Each row is a point on a landscape with many peaks, with its height.
A climber steps from a point to whichever of its 2 nearest points has the largest rise for the distance, and stops where none of them is higher. Distance is the straight distance between rows; heights are no part of it.
z_644: [ 12  11 -20 -25 -17 -31  19 -14  21   6 -11  33  32 -20  25  34  14  43
  20  15  10 -20  20  24 -30  29]  h=41.9
z_515: [  3  -8  36 -21 -34  -2  16  18   4 -15 -14   6  -4 -27   3  -3   6  31
 -15 -26   5 -15  -4  24  18  -3]  h=42.3
z_367: [ -2  11  18 -15 -31  14 -29 -10 -35   0 -19 -18 -40 -49 -19  35  21   9
 -12  -1 -19 -51  32  14  15  38]  h=40.0
z_738: [-36  19  -5  -3   3   1   5  19 -26  17  24 -22 -32  -5  -4  -1 -20 -40
  -4 -19 -10  52 -47 -16  21 -24]  h=27.5
z_254: [ 18 -25   4  39  30  17 -16   8  -3  -8  -2 -12  -8  38 -23 -31 -18 -27
  15   7 -40   6   5 -35  -3 -12]  h=17.0
z_894: [-41  28  -6  -2  16   7   4   6 -47  26  31 -20 -16 -18  -3  17  -6 -44
  12 -25  -4  38 -46 -25  29 -18]  h=30.5
z_14: [ 16 -25 -33  56  25 -10   5 -43 -20   8  12  -5   3  -3   8  40  33  12
  29   2  16  -5  23 -25 -10  27]  h=50.2
z_875: [  0  14  -2 -47 -34 -13  18  -3  38  -5  -5  34  30 -28  30  16  12  49
   5  -4  18 -11  16  21 -14  13]  h=38.6
z_948: [  3   2 -29  -9   4 -19   5  -2   0  14   9  11   6 -10   1  35  -7  14
  -3  26   0   7  12  15 -10  20]  h=45.7
z_439: [-19  31 -34 -10   5 -12  -1   3 -18  31  20  -1  -4 -38  -7  50  -4  -2
  -2  17  -4  15   3  -1   3  17]  h=23.8
z_398: [ 11 -16   0 -20  -8 -21  11  -5  -2  -1  -9  13  -4   2  13  26  -2  31
  -2  26  13 -27  24  40 -14  31]  h=69.0
z_109: [ 28 -43  25  14  -4 -11   7  -3  10 -25 -27   9   0  21   5 -21  -1  16
  -7  -8   5 -17  -1  10  -5  -1]  h=12.2
z_53: [  9 -20  -1  37  13  -4   2 -18 -34  10  11 -18  11 -16  -8  30  19   9
  12  -7   2   8   5 -28  28  19]  h=35.9
z_230: [-17   1  11   1 -14  -2   1  29   0  -4   8 -14 -30   0 -11 -14 -20  -9
 -21 -12 -16  32 -38  16   7 -21]  h=17.8
z_358: [-30  36  -7 -30 -33  21   7  17  52   1  15   9   9 -31  22 -47  -2  13
 -15 -28  43  38 -28  25   6 -39]  h=14.2
z_677: [ 10 -38   0  33  27  15  -5  15 -25   2   9 -45 -24  27 -29   9 -19 -21
  -6  14 -32  10  12   3 -18  11]  h=7.4
z_882: [-19  20   1 -17 -18   4   5  15 -12   7   7  -3  -9 -27  -2   4  -3  -2
  -5 -29  -1  24 -31  -3  37 -31]  h=21.3
z_82: [  9 -21   7  -3  -3 -11   8   0 -13   2  -7   3 -14  -7  -3  29   4  28
  -5  15   5 -27  20  25  -1  28]  h=68.4
z_630: [  3 -15 -24  47  11 -16  -1 -41 -28  23  18 -13  19 -22   0  46  38  15
  18  -1  14   4  25 -36  12  28]  h=52.0
z_455: [ 20 -31  -5  17  10  -9  12 -11 -24   1  -2 -14 -16   6  -2  32   9  18
   2  18   0 -18  24  22 -14  32]  h=73.8
z_850: [ -5 -20  25   2 -11 -11   3  30  -8 -14  -6 -20 -23   3 -18  -4 -20   6
 -28  -1 -10  10 -12  26  -3  -5]  h=58.0
z_807: [-18   4  16   6 -16   6   6  27 -24  -4   3 -16 -31 -10 -12   3 -15  -9
 -14 -27 -18  30 -36   1  24 -22]  h=14.3
z_98: [ -2 -25  -7  17  14   1  -3  19 -28  11  11 -30 -25  10 -25  15 -22 -14
 -19  20 -20  18   3  17 -13  14]  h=9.0
z_828: [-42  46  15 -43 -35  20   9  31 -13   7   8   6 -56 -31   6  -4  -9 -19
  -7 -12   4   6 -38  20  18  -9]  h=71.5
z_970: [ -7 -13  40   3 -16  -4   4  36 -40 -19 -21 -38 -42 -15 -40  19   6  20
 -29   5 -11 -27   5  22  -8  18]  h=53.5
z_314: [ -5   8 -38  26  13 -30  -1 -40 -16  23  12   2  43 -33  -2  43  33  12
  33   3  11  11   4 -38  -6  23]  h=55.5
z_671: [-38  47   5 -49 -43  22  17  23  19   6  13  13 -24 -31  22 -15   1   7
 -13 -26  31  25 -31  30  11 -26]  h=60.0
z_584: [-48  41  -3 -15  -1   6   3   4 -56  27  24 -12 -16 -34   3  23  13 -42
  13 -33   7  11 -40 -25  32 -15]  h=34.0
z_943: [ -3   6  30 -17 -35  10 -21  10 -39 -14 -23 -19 -38 -45 -25  24  14  14
 -20 -11 -22 -50  15  19  12  34]  h=42.5
z_698: [-13   6  14 -12 -26   4   7  13   6  -7  -3   2  -6 -17   2 -13  -3   8
  -7 -35   6  23 -32  11  31 -34]  h=17.7
z_872: [-17  31 -44 -10  11 -25  -4  -5 -11  33  22   2  26 -37   0  49   2   2
   4  20  -8  24  -4  -9 -10  16]  h=22.1
z_930: [-13  21 -47   7  17 -25  -1 -23 -10  36  24   2  38 -23  -9  42  10   0
  21  22  -8  29  -5 -27 -20  22]  h=20.9
z_537: [  3  19 -10 -26 -17 -13  19 -18  12   0  -2  22  44 -27  14  21  19  36
  21 -22  16   0  -1 -17  19   3]  h=43.0
z_289: [ -6   0 -28  -8  12  -3  -4   6 -14  15  20  -8   4  -8  -6  15 -18 -15
  -2  13 -10  35  -7  -7  12  -5]  h=19.3
z_693: [  4  12  35  15  14  25 -10  11  59  -3   2  39  25  30  14 -76   3 -11
   8   0  11  -7  17 -14  -1 -48]  h=24.5
z_147: [ 21 -22   5 -20  -1 -15   8 -22  26 -14 -21  24   8  31  28  -9   6  18
  -4  14  30 -32  19  29 -29  20]  h=56.5
z_724: [ 10 -19  27 -24 -12   3   4  -9  41 -20 -23  23  19  36  31 -42  -4  16
 -24  15  23 -30  12  35 -32  -3]  h=16.4
z_725: [-12  28 -25 -35 -19   2   1  17  44   2  11  24  31 -19  13 -11  -8   2
  -7  10  23  25 -16   8 -15 -23]  h=17.6
z_833: [ 21   6 -31  -5  28  -1  -6 -13   7   9   4   6  10  41  -2  12 -17 -13
   5  43   1  -1  20  12 -33  23]  h=41.0
z_227: [ 21  -1 -10 -26 -14 -15  17 -15  38 -12 -20  38  32  12  36  -2   1  27
   0   9  29 -24  12  27 -36  13]  h=54.3
z_673: [-36  42  -3 -27 -18  26 -16  15 -54  18   3 -18 -60 -42  -1  27  -5 -44
  -7 -16 -10 -25 -21   8  16  13]  h=47.0
z_426: [ -8  23 -24   4  -3 -37   6 -41 -15  17  13   6  57 -38  -1  39  39  20
  34  -2   6  13  -9 -40   9  17]  h=57.6
z_780: [ 29  27 -47  30  50  -7  -3 -46   6  23  -6  10  21  40   4  18  26 -15
  38  19   1 -19  22 -34 -42  30]  h=45.1
z_108: [ 16 -10  -2  16  31   5  -3 -12  15  -4  -6  14  30  23  -9 -36  -4 -21
  20   8  -9  16  -2 -52  14 -19]  h=23.5
z_415: [ 13 -22  37  26  10   2  -8  16  26 -28 -23   1  -9  55 -10 -53 -15  -9
 -10   8 -19 -22  11   2 -24  -8]  h=13.2
z_514: [ -7  -4  21  24  -5   3   0  32 -34 -13  -2 -28 -29 -11 -25  19 -11  -5
 -16 -28 -23   9 -26   2  13  -9]  h=11.1
z_661: [-32   6  14 -24 -36  -2  -1  33  31  -6  11  -1 -32  -1   1 -39 -14   1
 -36   4   9  19 -20  47  -8 -18]  h=47.4
z_454: [ -7  35   9 -33 -33   9 -31 -19 -25   3 -10  -4 -19 -55   8  32  14  -2
  10 -26 -11 -39  19  -2  31  17]  h=57.7
z_922: [ 17  -6 -19   9  33   9 -13  -4   2   7   7   6   2  40  -3 -13 -18 -25
  11  24  -8   1  24 -11 -14  -1]  h=82.8
z_458: [  4 -16 -34  43  31  -6  -2 -38 -23  24  22 -24  27  -2 -10  34  19 -14
  23  13   3  17  11 -41   0  24]  h=51.7
z_449: [-34  22  11 -33 -38   5  10  30  22  -2   9   6 -24 -23   8 -25 -11   8
 -23 -12  17  19 -25  37   7 -27]  h=53.3
z_202: [ 36 -30  -1  16  20  -4  -1 -15  12 -15 -15  14  10  33  10 -20   1  -2
  10   2   0  -5   6 -17   0   1]  h=35.5
z_689: [ -9   4 -24  -3  20   1  -7  -6  -5   8  20  -9  22   1 -13  -3 -16 -30
   5   7 -13  44 -18 -35  15 -14]  h=17.3
z_123: [ 14   2 -11  -4   7   5   1 -11  43  -2  -7  25  47   8  11 -37   6  -7
  11   6  18  11  -6 -29   3 -26]  h=28.6
z_945: [ 32 -32 -16  30  22 -12   7 -43  -3  -8  -6   6  31   2   9   1  24  11
  29  -7  13   3  -3 -41  13   5]  h=40.7
z_485: [  8   3   1   0   7  12  -9   7  50  -6  -4  28  29  20   9 -56  -5 -15
   1   5  11  13  -1 -16   1 -36]  h=30.4
z_718: [-12  -2 -15   4  27  15 -24  22   2  10  19 -13 -17  45 -20 -26 -40 -37
  -4  36 -29  11  17   1 -19   0]  h=33.6
z_149: [-11  -6  21 -21 -34  14   2   6  59 -18  -7  20  17 -11  22 -54  -2  27
 -30 -13  28   2  -2  46 -12 -29]  h=21.7
z_412: [ 21 -11 -43  35  19 -19   3 -43  -6   8   3  11  18   0   9  31  23  13
  30  17  14  -3  16 -24 -20  23]  h=48.3
z_201: [  4 -10  -1  -7  20   5 -12   5   9   8  -1 -13  -7  52 -15 -12 -29 -25
 -13  45  -9  -4  21  23 -35  18]  h=37.5
z_527: [  8 -29  -5  35  29  20  -9  13 -20   1  11 -30  -6  25 -27 -17 -27 -30
   8   7 -40  21   2 -32   1  -7]  h=15.7
z_16: [  3 -27   8  41   4  10   3   0 -41   4   4 -29 -28 -21 -19  47  27  13
  -8   6 -10 -26  30  12  -1  35]  h=67.0
z_345: [ 27 -48   5  35  18   3   9  -6 -14  -8 -12 -19 -15  19  -9  16   7   4
   3  12  -3 -14  11   6  -6  17]  h=79.5
z_825: [-18  10 -17  -6   6  -6  -1   4 -26  16  20 -11   3 -18  -2  21  -7 -12
  -3  -7  -1  34 -24 -19  21 -10]  h=21.8
z_860: [  3 -15  34   2  -8   4 -11   5  45 -20 -14  18  11  36  12 -61 -11   1
 -18  10   7 -13   4  26 -20 -21]  h=16.1
z_903: [  7 -11  43  10  11  11 -10  15  40 -18 -15  14  -3  45  -1 -59 -15 -15
 -15  10  -9 -19  11  12 -23 -21]  h=14.4
z_440: [-10  24  13   7  13  21 -13  18  62  -5  13  25  27  22   9 -74  -7 -17
  -1   4  13  10  12 -15  -2 -47]  h=27.7
z_478: [-37  16   3   2 -14   0  -1  40  -6  -3  16 -20 -50   2 -15 -16 -29 -29
 -23  -7 -15  48 -45  23   1 -18]  h=21.2
z_276: [ -3  18 -18 -39 -21  -6  -2  15  48  -4   5  29  34  -7  22  -9  -9  14
 -17  21  18  10  -2  27 -27  -4]  h=18.9
z_135: [ 19  -7 -10 -25 -10 -11  14 -11  26  -6  -8  28  28  -9  21   9   4  23
   5   6  22  -6   5  13 -11  12]  h=51.8
z_427: [ -1  -7 -12  15  27   3 -14  -9  -4   2  17 -15  17  16 -16 -23 -13 -34
  11   5 -24  33 -13 -49  19 -20]  h=15.9
z_371: [  1  22   5 -33 -27  -6   9  -9   2   3  -3  18  26 -46  16  20  15  34
  16 -28  16  -1  -1 -14  31  -8]  h=39.9
z_668: [-13  18 -19 -14  -2  -5  -3   6 -30  21  13  -3 -21 -37 -12  46   1  10
 -12  22  -4 -12  19  18   8  20]  h=27.0
z_737: [ 21 -13   7   4  11   6  -7   1  31  -5 -11  21  25  29  11 -36 -11 -11
   4  16  -1  -1   3  -8  -1 -23]  h=32.6
z_118: [ 29 -27  -1   8  20 -12  14 -34   2 -10 -28  -4 -21  53  10   2   8   9
   1  11  22 -39  22  26 -29  32]  h=66.8
z_417: [ 16  -9  18  33  38  14  -7   0  17  -6  -3  20  13  40 -12 -49  -3 -25
  29  -1 -25   3   3 -58  16 -28]  h=21.0
z_720: [  4  17  -5   3  44  14 -18  12   7  14  13  10   2  61  -9 -21 -24 -29
  19  32 -26  -8  29 -22 -13   5]  h=76.7
z_777: [ -1 -34  46 -28 -35 -12  12   6  24 -24 -25   7   3   6  15 -25   4  45
 -29   2  23 -31   4  39 -18   2]  h=14.5
z_126: [-12  20 -14 -18  -7   0   0   8 -22  14  10  -3 -10 -33   7  23  -2   0
  -2 -15  -4  13 -18  -1  29  -7]  h=25.5
z_516: [ 17 -24 -23  26  27   8  -5 -16 -16  14   5 -19   1  25  -5  19 -13 -15
  10  35  -3  -2  26   3 -26  25]  h=5.1
z_232: [ 11 -27 -13  34  33   9  -8  -7 -22   9  12 -27   4  17 -20  -5 -15 -30
  12  11 -22  25   4 -39   4   4]  h=14.6
z_711: [-17  35  11 -40 -31  15   5  12 -12   2  -3   9 -20 -37  10   8   7   7
  -3 -31   2 -10 -15  12  34 -17]  h=59.3
z_409: [  1  -7   0  12   0  -4  -4  -9 -36  10  12  -9  -3 -29  -3  37  12  13
   3 -13  -1  -1   3  -7  25  16]  h=33.3
z_587: [-10 -15  39  -5 -28  -9   9  35  -5 -24 -14  -3 -25 -11 -19  -6  -6  20
 -33 -13  -6  -3 -17  26   7 -13]  h=51.4
z_501: [  9 -14  19  23  11  10 -14   9  29 -13  -5  10   4  33  -4 -48 -21 -19
   5   2 -19   9  -1 -15   2 -31]  h=30.1
z_279: [ 39 -45  -4  42  32   0   0 -24  -8 -16 -15 -12 -20  42   1   6  17  -1
  14   1   6 -21  17  -1 -14  22]  h=74.6
z_614: [  9 -15  15  11  -7  -4  11 -17  -4  -7  -9  -4  28 -11   0  -5  14  13
   9 -34   9  18 -27 -26  43 -23]  h=26.4
z_46: [  7 -21  -9  13  14   0  -3   4 -29   7  12 -17 -14  -5 -15  29  -8   0
  -7  14 -11  10   6  10   5  11]  h=11.0
z_622: [  4  21  18 -42 -33   9   9  -4  -3  -5  -6  16   7 -43  17  17  18  29
   6 -33   7 -17   7   0  38   3]  h=36.7
z_460: [ 16 -39  35  -4 -22 -16  12   1  13 -26 -27   5  -5  11  12 -14   7  32
 -15  -9  13 -26  -1  27  -7  10]  h=13.5
z_988: [  9 -34  24  38   7  -2   0  15  -6 -26 -14 -19  -8  13 -19 -15 -19  -4
  -6 -16 -23  14 -20 -15   4 -17]  h=20.8
z_361: [ 14   3 -23  -4  13 -10  -2 -19  21   1  -8  12  51  -2   3 -10  10  -2
  20   9   6  21 -11 -33  -1 -11]  h=26.9
z_172: [ -6   0  44 -18 -37  -1   7  27 -18 -20 -21  -5 -23 -26 -12  -2   8  25
 -26 -23 -11 -20  -6  20  20  -2]  h=46.1
z_421: [  2 -36  42 -19 -26 -10   7  -6  29 -25 -31  14   8  31  21 -40  -3  30
 -25  12  26 -35   3  40 -32   1]  h=15.4
z_570: [-34  37  -6 -12  -7  22 -20   1 -58  30   5 -16 -36 -49   1  37   6 -41
   4 -23 -11 -25 -18 -12  28  12]  h=41.7
z_420: [-29  23 -15  -2   2   6   4  31 -15   9  38 -17 -48  -3  -6  -5 -34 -38
 -12   2 -16  57 -41   2  10 -13]  h=24.6
z_535: [ 15 -19 -41  49  40   5  -7 -32 -21  20  14 -28  16  15  -8  19  10 -29
  24  21  -5   7  24 -42 -14  19]  h=49.6
z_947: [-26  23  11 -28 -39  25   9  14  39  -6   3   7  11 -27  11 -39  -2  26
 -12 -45  39  27 -22  26  18 -44]  h=13.4
z_267: [ 18 -32  -9  25  31  13  -6  -2 -15   8   6 -23 -12  31 -17   4 -20 -16
   6  23 -20  10  14   1 -13   6]  h=6.2
z_523: [ 36   1 -16  13  38  -7   0 -38   9  -4 -23   6 -14  64  13  -4   9  -8
   6  10  16 -43  25   7 -32  30]  h=63.1
z_403: [ 21 -21  23  45  34  12 -10  12  10 -14  -4   0  -3  48 -14 -46  -9 -19
  20   2 -29  -7   8 -34  -1 -15]  h=18.5
z_500: [ -5 -16  12  43   4   4 -10  11   0 -18   0 -22  -5  14 -26 -30 -27 -27
   0 -27 -31  36 -27 -31  14 -34]  h=13.0
z_37: [ 31  -2  -4  -5  16 -12   4 -28  20 -11 -25  19   4  60  29 -16  14   2
  -6  12  28 -41  25  21 -31  30]  h=59.5
z_4: [-32  47  -1 -37 -14   5  -2  -7 -35  16  10   0   2 -46   8  27  14 -13
  20 -29   4  -4 -26 -14  36 -13]  h=83.8
z_657: [  1 -14  12  -1 -17   5  -3  14  42 -16  -6   9   8   5   3 -45 -16   5
 -25  -7   6  10  -9  16  -1 -29]  h=25.1
z_927: [ 37  11 -17  12  43  -5  -1 -29  22   2 -14  30  16  51  19 -11  15 -11
  21   9  10 -34  21 -23 -28  14]  h=40.1
z_786: [-12   6  39 -19 -28  -1 -10  27 -40 -20 -23 -22 -45 -31 -32  19   7  13
 -32  -9 -17 -37   2  21   7  18]  h=46.9
z_79: [-39  64  12 -60 -44  28  13  27   0   9   5  19 -52 -38  16  -6  -2 -20
  -4 -14  16  -2 -31  28  11  -9]  h=62.4
z_812: [ 11 -11  19 -15 -10  11  -5  -1  51 -16 -14  33  30  20  25 -49  -5   9
 -15  10  24 -10   9  18 -19 -21]  h=17.5
z_866: [ 40 -22 -39  45  36  -8   5 -45  -9  -4 -10  -6 -12  35  15  16  28  -1
  26   1  16 -25  27 -17 -20  24]  h=64.0
z_870: [ 15 -35  12  -2  10 -19   6 -23  -3  -5 -31 -20 -26  56  10   5  10  21
 -12  22  25 -45  18  37 -36  38]  h=70.0
z_763: [  0 -25  25  26  -7 -10  -5  22  11 -24  -7 -20 -16  19 -23 -32 -32 -11
 -17  -7 -25  11 -15   6 -10 -18]  h=23.4
z_888: [-25   7   9 -57 -41 -10   7  24  33  -6   3  15  -2 -10  19 -12  -8  26
 -32  14  20  -2   1  50 -11   0]  h=38.7
z_432: [-11  48  -4 -41 -24   3  -6  -8 -14  10  -5  10  -6 -53   4  36  16  12
  11 -17  -8 -21   8  -4  28   9]  h=64.6
z_532: [ -8  -3   4 -36 -29   3  -2  13  49 -15   0  21  22   4  26 -34 -11  16
 -27  12  21   3   2  38 -18 -15]  h=20.3
z_704: [-35  60 -19 -41 -18  -8   4 -13 -20  17  11   3  24 -49   8  35  23  -4
  26 -27   9   5 -23 -24  18 -12]  h=72.4
z_146: [-32  47  -4 -37 -19  13   5  27 -24  12  14   4 -45 -32   7  16  -4 -23
  -8  -8   0   7 -36  14  20  -6]  h=61.9
z_761: [ 16  -7  -6  -5  -5 -16  10 -27  10  -9  -8  15  47 -18  16   8  16  29
  24 -15  20   3  -6 -29  20  -8]  h=46.3
z_734: [-22  55  -9 -26 -20 -20   6 -32 -14  16   6   7  44 -52   6  32  37   8
  33 -33   7  -3  -8 -33  27   7]  h=65.2
z_3: [  9   7  -1 -38 -23 -26  19 -16  25  -3 -12  38  19 -22  26  30  20  51
  12   6  20 -32  32  27 -20  35]  h=40.4
z_378: [ 32  28 -32  22  54  -4   1 -33   8  15  -9  14   5  57   5   8  19 -17
  30  16   7 -27  32 -28 -31  25]  h=42.8
z_43: [ -4  22  14 -61 -45  -1  16  10  34  -7  -5  25  13 -40  22   9  10  48
  -8 -11  18 -17  19  29   7   6]  h=36.8
z_213: [-19  36  31   2  22  12 -15  38  34   9  29  24  -4  73   3 -58 -21 -23
   2  31 -18 -11  30   4 -11 -15]  h=63.3
z_472: [-19  -9  22  21 -13  -3 -12  30  20 -26   2 -25 -30  20 -24 -38 -35 -16
 -22  -4 -30  26 -21   6 -11 -31]  h=26.0
z_299: [ -1  25  33   1  16  23 -10   9  62  -2   4  47  39  42  28 -68  12  -5
  -1  10  19 -16  24  -5 -16 -40]  h=21.1
z_723: [ 22   1 -45  41  42  -3   0 -44  -8  24   7  -6  20  23  -1  26  13 -19
  35  27  -1  -5  22 -30 -31  21]  h=47.5
z_410: [ 18 -13 -17  11  21  -3  -3 -18   2  -1   2   5  32   5  -3  -8  -2 -15
  18   9  -1  20  -5 -40  10  -4]  h=25.4
z_95: [  0  -9   9  22   1  13  -6   6 -45  16  10 -27 -28 -31 -25  48  18   9
 -13   1 -17 -23  19  11  16  27]  h=64.1
z_690: [ -6  33  15  -6  30  16 -17  25  24  14  18  26   6  73  -2 -40 -25 -27
  12  31 -14 -12  28  -6 -15   0]  h=69.7
z_889: [ 30 -36   7  32  13  -5  -6 -15  -3 -21 -17   3  13  11  -2 -19   4   5
  14 -12  -2   7 -14 -30  14  -6]  h=32.7
z_162: [-19  14  13 -59 -45  -1  18  16  42  -7  -2  24  14 -29  26 -11   1  34
 -26   0  28  -9  15  43  -6  -3]  h=36.4
z_62: [ 19 -23  -7  26  14 -10   3 -28 -21  -4   3  -7  22 -11   3  16  16   8
  15  -5   6  12  -3 -32  19   6]  h=38.1
z_111: [ 31  -6 -13  10  31   2  -1 -20  16  -6 -18  22  12  38  14 -18   7 -15
  20  13  11 -17  11 -22 -11   7]  h=37.8
z_99: [ -2  13  31 -34 -42  11  13   9  13 -13 -13  13  -2 -35   8  -3  10  32
  -7 -39   5 -13  -2  17  28 -15]  h=39.5
z_303: [ 25  -8 -19  -7   0 -12  16 -30  30 -10 -15  31  45 -11  22  -1  22  26
  28  -3  24  -3  -1 -17  -7   5]  h=49.1
z_435: [ 21 -32  14  31  -1  -4   5  -8 -18 -14  -8  -6  13  -3  -6  -4   9   6
   8 -27  -8  19 -23 -28  34 -13]  h=29.7
z_819: [ 11  17 -23 -10 -10 -25   6 -19   9  10  -5  25  25 -28  12  43  17  40
  25  10   3 -14  17   2 -12  25]  h=44.0
z_331: [ 10 -27   0  38  15   4  -1   3 -39   7  11 -29 -10  -6 -19  27   0  -3
  -7  -6 -19  12   0 -10  16   7]  h=12.9
z_568: [-25  54  -7 -45 -26  10 -15 -13 -26  15  -3  -1   0 -52  10  33  22  -4
  22 -30   0 -20   1 -16  27   1]  h=71.8
z_919: [ 10  12  19  -6   2  21  -6   0  66 -14 -10  42  43  25  28 -66  10   4
 -12   6  31 -18  16   1 -25 -31]  h=18.8
z_404: [-20  -2  -7   4  14   7 -23  32  11   3  16 -14 -30  36 -19 -35 -43 -39
 -12  31 -35  27   1   7 -14 -12]  h=31.8
z_475: [-12  -8   9  30  11   5  -3   4 -54   8  11 -31  -5 -21 -15  28   6  -8
  -1 -25 -14  14 -20 -22  28  -3]  h=15.0
z_428: [ -8 -15  19  41   5   6  -4  31 -55 -11   0 -40 -27 -16 -33  30   2  -6
 -16 -33 -21   0 -17  -7   6   2]  h=8.8
z_790: [ -7 -11  19  11 -11   6 -10  15  34 -15  -1   2  -1  17  -6 -51 -24 -13
 -16   6 -14  14 -10   9  -3 -34]  h=27.4
z_467: [ 13 -27  22  46   4   2  -1  16 -30 -19  -6 -34  -7  -2 -25   8  -9  -1
  -3 -28 -25  14 -16 -21   8  -2]  h=18.7
z_150: [ -5   6 -44   2  24 -17  -6 -18  -6  21  18  -5  37  -6 -10  23  -1 -16
   9  19  -4  31  -8 -28  -8   8]  h=19.9
z_58: [ 21   2 -32  10  11 -26   7 -29   0  14  -4  21  28  -9  14  35  17  32
  26  13  14   0  12 -12 -19  23]  h=46.4
z_393: [-14  30 -15 -20 -13 -27  16 -38   0   6   6  10  62 -42   2  32  39  26
  32 -20   8  13 -12 -36  13   7]  h=60.6
z_837: [-42  48  -9 -19  -5  10 -13  -1 -58  30  11 -10 -27 -45   5  34  13 -49
  18 -23  -3 -12 -28 -21  26  -6]  h=38.0
z_251: [ 13 -36   1  33   2  -4  15 -11 -30   4  -1 -25 -34   3 -15  45  28  20
   0  18   4 -28  35  21 -13  38]  h=70.1
z_895: [ 17 -19 -10   4  18  -1  -2  -1   7  -1  -1   7   9  29   2  -9 -20 -11
   1  27  -3   1  10   2 -14   1]  h=78.2
z_380: [ 16   0 -37  -2  15 -17   5 -13  -1  16   5  11  14  14   1  30 -12   9
  10  34   6  -5  25  23 -36  31]  h=42.7
z_884: [ -4 -18  -7   9  23   8 -14  16  -9   4  12 -26 -22  46 -26  -8 -32 -31
 -10  37 -31   5  20  14 -29  10]  h=35.4
z_618: [-20  34  -6 -49 -31   3  14  13  15   2  10  18   7 -38  12  10   3  14
  -2 -14  14  14 -14  16  14 -12]  h=76.3
z_564: [-19  16  12 -18 -32  18  13  11  26  -5   1   4  -5 -26   6 -32  -3   8
 -11 -43  20  24 -30  17  19 -40]  h=15.1
z_5: [-24 -10   7   8  -1  -2 -12  34  12  -9  13 -18 -36  24 -20 -42 -32 -26
 -25  12 -28  29 -17  17 -10 -19]  h=29.0
z_80: [ 14   2 -18  -5  30   8  -7 -14   1  19  -4  -4  -4  60  -5   3 -24 -24
   4  46  -4 -17  32  15 -37  26]  h=39.4
z_495: [  8  -4 -20 -20  -9 -14   7  -2  12   0  -2  25  16  -9  10  12  -5  16
  -3  15   6   6   5  13  -6   8]  h=49.2
z_23: [ -1 -16  15  45  10   5  -6  11 -39  -7   6 -39  -4  -9 -21  19  -1 -13
   1 -38 -22  20 -26 -28  24 -10]  h=16.8
z_327: [ 13 -29   9   7   4  -3  -4  12   5 -10  -2  -7  -6  18  -4  -7 -22  -1
  -9   9 -11   6   3  14  -4  -3]  h=72.1
z_798: [ -8 -22   8  -8  -9 -10   0  25   9  -5  -1  -6 -14  12  -7 -14 -29  -2
 -28  19 -14  15  -8  29  -9  -4]  h=65.1
z_441: [-14  26 -15 -30 -24  10   7  19  43  -2  12  12  17 -21  15 -27  -6   6
 -14 -10  20  37 -22  16   7 -31]  h=16.2
z_552: [ -9  30  20 -32 -29  15 -14   1 -26  -5 -12   4 -18 -41   5  18  17   6
   3 -35  -8 -29  -7   7  38  -1]  h=51.9
z_411: [ -2 -28  19  41   4   8   4  34 -47 -19   1 -51 -30  -2 -40  27  -3  -1
 -24  -6 -25   2  -3   0 -11  11]  h=6.9
z_958: [ 34 -31  -7  15   4 -14  14 -36  11 -14 -18  20  30  -7  24   0  24  23
  25 -15  25  -1  -6 -33  19  -7]  h=43.2
z_612: [ 30 -18 -30  44  45   8   3 -40  -5   2  -7 -19 -18  53   4  10  21 -19
  18  14   1 -28  36  -9 -27  23]  h=67.1
z_242: [ 34 -39  -7  46  39  11   1 -23 -14 -10  -7 -31 -19  46 -11   2   9 -18
  15   6 -10 -21  24 -10 -24  26]  h=71.0
z_384: [  8 -28   4 -17   1 -22   8 -17   4   3 -19   3 -13  33  12  16   2  31
 -10  28  24 -37  24  41 -30  36]  h=74.2
z_756: [-28  41   1 -51 -29  12  12  18   5   6  10  14 -16 -39  17   3   1   5
  -8 -23  14   9 -24  18  28 -24]  h=68.0
z_625: [ -3  10   0  -7  -7  -2  -2   5 -35  10   5  -5 -16 -37  -6  39   8  16
  -9  -2  -7 -11   4   8  25  13]  h=30.3
z_466: [ -5  -8 -34  42  21 -24   0 -44 -29  23  19 -11  34 -17  -6  38  29   1
  25   4  11  18  12 -46   6  25]  h=53.6
z_225: [-31  43 -15 -29 -10  17  -2  19 -43  23  16  -3 -49 -44  -1  22  -5 -33
 -12  -8 -10  -5 -18   9  19   6]  h=53.2
z_541: [-10  -2  21  -1 -22  17  -7   8  59 -12  -2  14  19  -7  10 -71 -11  12
 -25 -16  20  12  -9  31  -5 -40]  h=23.1
z_546: [  8 -36  10  43  16  13   5  26 -35  -4   8 -58 -29   8 -37  24  -7 -10
 -13   6 -26   7  16   9 -15  15]  h=6.1
z_805: [ 20 -35  35  30  -2  -6   2  10  22 -35 -27  -4  -5  33  -4 -31 -12   3
 -12  -8  -9 -16  -6  11 -15 -11]  h=11.6
z_75: [ -2 -17  -2  27  17   8 -13   7  -5  -5   9 -17   6  18 -21 -33 -20 -29
   6 -13 -27  32 -22 -44  20 -31]  h=14.1
z_221: [-16  47 -15 -46 -23  -3   4   5  -5  15   5  16  -2 -52  13  31   7   9
   3  -6   3  -1  -4   4  14   1]  h=66.7
z_48: [-28  -3   9 -36 -33  -9   2  33  23  -5   3   4 -21  -4  -1 -17 -15   8
 -36  15   9   8  -6  50  -5 -10]  h=42.9
z_571: [ -6 -16  21  11  -5   7  -1  18 -42  -3  -8 -29 -36 -21 -35  38   9  14
 -22   4 -18 -26  11  23   5  27]  h=59.6

For each start below, name the point where the climber stops.
z_943 -> z_455
z_99 -> z_922
z_43 -> z_466
z_358 -> z_737
z_428 -> z_828
z_23 -> z_384
z_435 -> z_466
z_162 -> z_618
z_884 -> z_384
z_516 -> z_384

Call two points neighbours if one is among the 2 nearest of the other. Go from one point of each pair to the other, from neighbour to neighbour, staying as high as possible. Name the lowest point that can't be avoided.
z_384 and z_4 -> z_367
z_455 and z_384 -> z_82
z_4 and z_618 -> z_432
z_922 and z_761 -> z_622
